Points on a hilly landscape, in no order, each with its height.
From any point a climber steps to the highest of the 2 points nearest to it. It stops when none of these is higher. Distance is the straight distance between rows; heights are no part of it.
j535: [ 73 187 105 166 154 158 169 138 106 126 149 137 162 118 128 152 197 119
 149 124 113 125]  (h 233)
j991: [135 141 145 146 141  92 151 112 113 102 130 101 111 141  91 160 172 136
 117 138 127  93]  (h 548)
j16: [146 127  99  92 109 119 136  77 179 121 119 111  86 124 103 108  84 165
 152 117 105 118]  (h 553)
j627: [109 195 104 175 162  92 167 121 105  73 168 167 138 153 114 135 181 162
 122 120 111 109]  (h 173)
j437: [122  66 153 142 113 166 157 175 140 156 139 114 142 105 180  96 109 131
 130 130 156 162]  (h 264)
j394: [104 126  92 170 157 132 148 160 126 137  93 139 147  75 141 146 138 119
 194 107 140 150]  (h 212)
j976: [151 157 100 163 182  75 113 109  40  85 151 176 124 132 108 156 156 128
 150 139 126  98]  (h 528)
j647: [117 113 157 157 104 100  94  85  68  64 154  95 154 134 135 112 148 121
 144 166 120 117]  (h 536)
j633: [ 78 170 172  61 115 140 100  96 112 132 151 106 146 174 106 128 114  93
  72 161 104 147]  (h 570)
j766: [111 127 122  80 160 142 155 172 150 200  74 147 126 138 118 166 116 138
 102 116 125 123]  (h 172)
j740: [ 94  83 134  85 128 160 113 144 159 171 128 150 111 122 154  95  48 128
 118 159 158 179]  (h 328)
j869: [130  89 138 154  89 139 183 112 160 141 148 110 120 106 139 118 136 159
 144 125 153 136]  (h 316)
j724: [106 100 108 114 142 149  83 151 156 142 103 143 141  89 127 111  65 103
 176 130 128 154]  (h 329)
j908: [169  77 192 122  69 102 109 100 141 112 118  65 132 128 144 117 157 127
  86 148 167 110]  (h 221)
j784: [ 97 148 121 119  90 155 140  43 113 136 166 105 128 110 134 109 136 121
 162 152 124 146]  (h 236)
j401: [126 152 136 144  97 114 106  64  38 104 179 131 165 129 145 111 167 111
 152 151 131 128]  (h 451)
j678: [168 108 181  99  77 124 107 115 195 116 108  78 119 134 102 108 111 107
  88 127 149 151]  (h 417)
j89: [116 147 126 176 133 119 132  99  58 110 170 137 155 119 128 148 185 109
 153 149 131 113]  (h 386)
j423: [124  72 162 165 148 124 123 159  91 148 116  97 166 102 153 140 149 129
 151 164 168  95]  (h 425)
j45: [131 131 165 177 143  82  83 132  91  48 160 104 166 147 130 117 126 116
 128 153 119 115]  (h 624)
j400: [ 85 178 126 180 144 125 183 120 117  84 160 123 137 140 105 139 216 151
 119 137 114 110]  (h 202)
j679: [ 98 201 103 155 173 126 130 184 153  71 135 139 156 141 118 139 125 124
 123 106  90 129]  (h 638)
j755: [202  81 158 171 126  72 164 119 130 106  96 136  77 138 102 156 165 172
  88 120 167 101]  (h 350)
j90: [129 114 126 126 168 117  84 187 145 123  89 106 151 106 113 130  72  98
 169 125 117 130]  (h 295)
j335: [128 150  60 109 122 152 128  68 163 143 117 153  91 117 126 109 103 152
 183 119  93 107]  (h 461)
j742: [115 155 177  60  89 123  90  93 143 118 128  67 125 153  95 115 115  97
  79 145 117 147]  (h 509)
j312: [ 67 199  79 117 159 180 130 135 138 142 112 170 141 132 132 141 143 113
 136 114  75 126]  (h 21)
j486: [149  64 162 164 138 127 161 221 115 138  96 101 143 124 194 137 156 135
  93 114 168 129]  (h 332)
j794: [127  96 153 103 132 140 142 173 147 177 111 117 135 133 127 140 113 132
  97 124 145 134]  (h 199)
j798: [135 170 136 130 174  94 109 144  62 105 163 132 171 161 124 153 135 101
 118 145 119 102]  (h 200)
j421: [113 106 106 175 111 137 123 108 147  90 148 114 126  88 115 113 121 127
 193 132 126 141]  (h 158)
j30: [168 150  76 130 160  94 105  88  61 125 131 161 107 123 108 151 140 129
 179 125 116  84]  (h 427)
j172: [135 196  78 141 164  97 124 120 111  82 151 174 132 162 122 134 140 149
 132 116  96  98]  (h 140)
j120: [127  94 191 110  83 113 122  74 105 138 138  52 139 127 144 119 146 123
 116 168 152 113]  (h 248)
j544: [137  95 173 167 140 101 110 196 157  97  99  75 147 109 125 148 149 114
 122 139 155 114]  (h 240)
j246: [123 116  75 121 167 142 150 168 140 176  68 164 124 105 162 143  93 147
 169  87 124 140]  (h 278)
j851: [132 115  76  98 124 169 174 143 173 171 119 165  82 132 158 107  86 175
 132  96 112 140]  (h 449)
j276: [122 160 136 125 162 114 135 194 184 115  86  95 130 123  90 162 137 116
 111 107 122 124]  (h 785)
j638: [187  87 139 164 134 104 194 166 116 122 111 144  87 143 132 146 174 169
  94 100 168 106]  (h 303)
j27: [104 177  76  93 126 170  77  84 149 151 111 186  91 124 131 122 101 119
 157 124  69 110]  (h 385)
j433: [102 101 149 149 140 147  89 133  91 145 136 107 181  97 147 119 144  81
 160 155 148 127]  (h 486)
j973: [130  58 166 109 109 154 128 128 123 170 158 113 129 127 179  84  88 127
 110 159 173 151]  (h 234)
j300: [178 106 125 110  81 146 193 115 158 156 144 132  83 150 128 117 144 161
  92  91 142 131]  (h 334)
j415: [156  96  99 123  93 161 193 128 156 146 154 138  71 125 162  96 105 173
 118  97 133 152]  (h 379)
j809: [119 142 111  98 139 134 132 100 109 164 127 121 132 137 105 156 124 121
 135 136 114 106]  (h 302)
j92: [161 125 145 138  96  91 155  94 161 106 119  93  94 137  78 140 166 147
 111 114 135 108]  (h 475)
j292: [ 97 133 103 193 173 118 184 159 130 116 100 126 121  92 127 152 173 149
 170 114 139 128]  (h 239)
j378: [131 207  70 132 153 122  92 129 148  86 130 187 135 157 133 119 104 139
 141  98  65 110]  (h 109)
j849: [156 158 115 129 155 100  60 134  58 113 156 162 166 145 130 132 118  90
 144 124 117 120]  (h 165)
j145: [ 98 118 129 173 120 140 206 135 151 139 126 116 134  98 126 148 186 159
 144 119 145 123]  (h 274)
j546: [171 120 133 106  91 112 199  81 134 169 133 118 100 153 110 142 179 171
  97 109 150 104]  (h 392)
j347: [168 126 137  78 101  91 158  59 105 155 114  96  93 153 106 138 130 154
 122 125 133 100]  (h 327)
j836: [165  99 162  76  85 163 142 134 148 168 139 138  94 167 146 110 118 115
  42 119 161 165]  (h 331)
j926: [206  94 164 107  77 128 123 140 170 124 112 128 106 162 128 108 103 106
  59 102 160 146]  (h 371)
j649: [121 107 163 109  94 143 147  95 141 157 145  85 132 123 127 127 132 131
 119 144 137 129]  (h 277)
j644: [ 82 165 102  86 103 161 100  59 172 132 139 141  92 113 123 105  76 123
 145 146 109 163]  (h 176)
j718: [110 133  92 125 109 162 124  77  99 173 151 152 138  82 133 129 150 114
 176 139 137 138]  (h 280)
j731: [160 151 114  99 126 118 144 158 204 137  86 125 103 138  80 146 121 135
 103  87 119 123]  (h 641)
j907: [ 94 169 131  58 118 138  65  84 105 123 138 149 132 160 122 112  71  94
 110 153  93 149]  (h 492)
j113: [134 140 104 174 153  87 138  87 119  53 131 134  88 128  82 126 156 170
 151 126  96 111]  (h 554)
j346: [117  96 101  98 127 157 112 149 161 164 104 171 110 107 150 111  40 136
 152 118 127 155]  (h 370)
j451: [190 106 116 149 130 143 198 194 122 133 101 145  89 154 146 147 181 137
  80  74 153 137]  (h 263)
j536: [146  60 174  96 112 126  84  94 116 163 147  83 140 124 162  81  83 113
 138 165 164 132]  (h 208)
j316: [136  83  92 121 144 155 153 190 117 164 101 159 109 113 175 113  68 140
 152  94 129 163]  (h 321)
j547: [123 119 185 114  88 124  90 112 167  97 132  53 138 129 108 110 125 104
 103 147 119 139]  (h 460)
j337: [ 92 161 114 132 162 150 142 145 102 155 130 124 158 121 114 164 159 106
 132 137 113 111]  (h 265)
j523: [119 106 106 171 129 132 153  88  75 147 150 146 133  95 128 143 184 131
 186 147 149 107]  (h 333)
j553: [ 82 129 148 113 130 164  64 116  93 143 160 129 178 117 137 101 125  67
 128 167 127 148]  (h 562)
j920: [117 170  93  87 128 141  42 100 117 126 131 191 120 138 128 120  75 104
 138 122  76 142]  (h 418)
j117: [133 172  76 114 147 135  98 102  91 150 135 158 131 125 118 147 125 111
 159 122  99 110]  (h 351)
j622: [ 76 128 119  53 154 154 116 134 135 200  95 166 118 141 117 165  93 117
 115 146 114 122]  (h 147)
j71: [101 140  84 175 129 153 110 141 131 104 137 144 147  75 124 117 142 108
 191 113 111 153]  (h 183)
j667: [139  78 145 174 109 137 184 200 142 120 116 114 127 109 166 119 144 153
 114 103 154 148]  (h 299)
j706: [162 106 149 114 121 157 180 185 126 175 110 130 116 151 148 142 146 130
  66  95 152 135]  (h 227)
j493: [124 163 120 169 160  99 104 163 119  45 153 140 159 136 111 133 122 118
 144 126 106 128]  (h 762)
j12: [ 94 206 106 111 122 133 103 117 145 116 148 197 166 168 138 115  98 128
 104 112  76 133]  (h 77)
j165: [ 53 145 163  81 140 166  92 125 123 160 148 124 159 143 116 123 120  81
 101 173 119 148]  (h 650)
j559: [ 88 209  90 121 140 162  85 148 121 144 134 226 159 132 152 135 140 112
 119 104  84 138]  (h 46)
j767: [154 160 124 157 127  71  63 145  77  94 173 189 186 128 142 118 132 118
 139 121 141 148]  (h 129)
j581: [197  99 155 132  83  61 145  72 131 101  91 111  79 148  85 134 149 157
 101 118 154 106]  (h 413)
j761: [ 95 146 122  82  91 152 123  38 141 152 143 100 104 123 136 105  86 135
 141 161 142 161]  (h 204)
j538: [139 124  93  99 130 141 154 158 200 152  86 140  90 123 117 124  82 174
 132  91 105 127]  (h 530)
j370: [205  58 176 153  66 102 117 128 155  80 106 109 120 131 150 113 152 135
  72 133 174 122]  (h 193)
j454: [117  98 165 154 160 117  71 183 140 103 112  81 164 106 123 112 106  92
 149 138 131 119]  (h 268)
j52: [180  53 167 149  86 119 120 169 165 100 130  94 113 124 155  95 113 139
 110 125 157 141]  (h 167)
j229: [100 194 135 122 189 138 119 166  77 141 146 134 182 154 128 166 147  91
 102 139 110 114]  (h 232)
j549: [134  61 186 137 145 131 115 193 131 164 108  84 166 121 166 118 143 120
 104 144 172 107]  (h 375)
j982: [142  63 150 172 102 112 120 141 159  93 127  92 126  91 125 108 105 146
 165 141 145 134]  (h 145)
j494: [ 88 184 109 138 193 128 131 198 150 106  88 113 148 118 118 158 119 104
 131 101  98 141]  (h 665)
j9: [121 100 144  70 103 159 136 117 159 181 143 135  86 144 146 104  74 141
  83 146 154 166]  (h 297)
j59: [143 146  95 129 128  94 132 100 155  80 122 109  94 136  75 128 114 161
 155 113  92 107]  (h 663)
j125: [140 141 143 164 174  65 143  87  47  89 138 131 102 140  96 164 169 143
 119 163 121  91]  (h 661)

For each start below, name the point where the climber stops.
j761 => j493
j982 => j869
j794 => j125
j973 => j165
j9 => j165

Call two points neighbours if one is among the 2 nearest of the other. Go from one point of each pair to the other, from neighbour to neighbour, staying as high as possible. Name the lowest point that can't be avoided.
j346 and j59 => j9
j125 and j59 => j991
j276 and j493 => j679
j493 and j546 => j300
j165 and j125 => j27
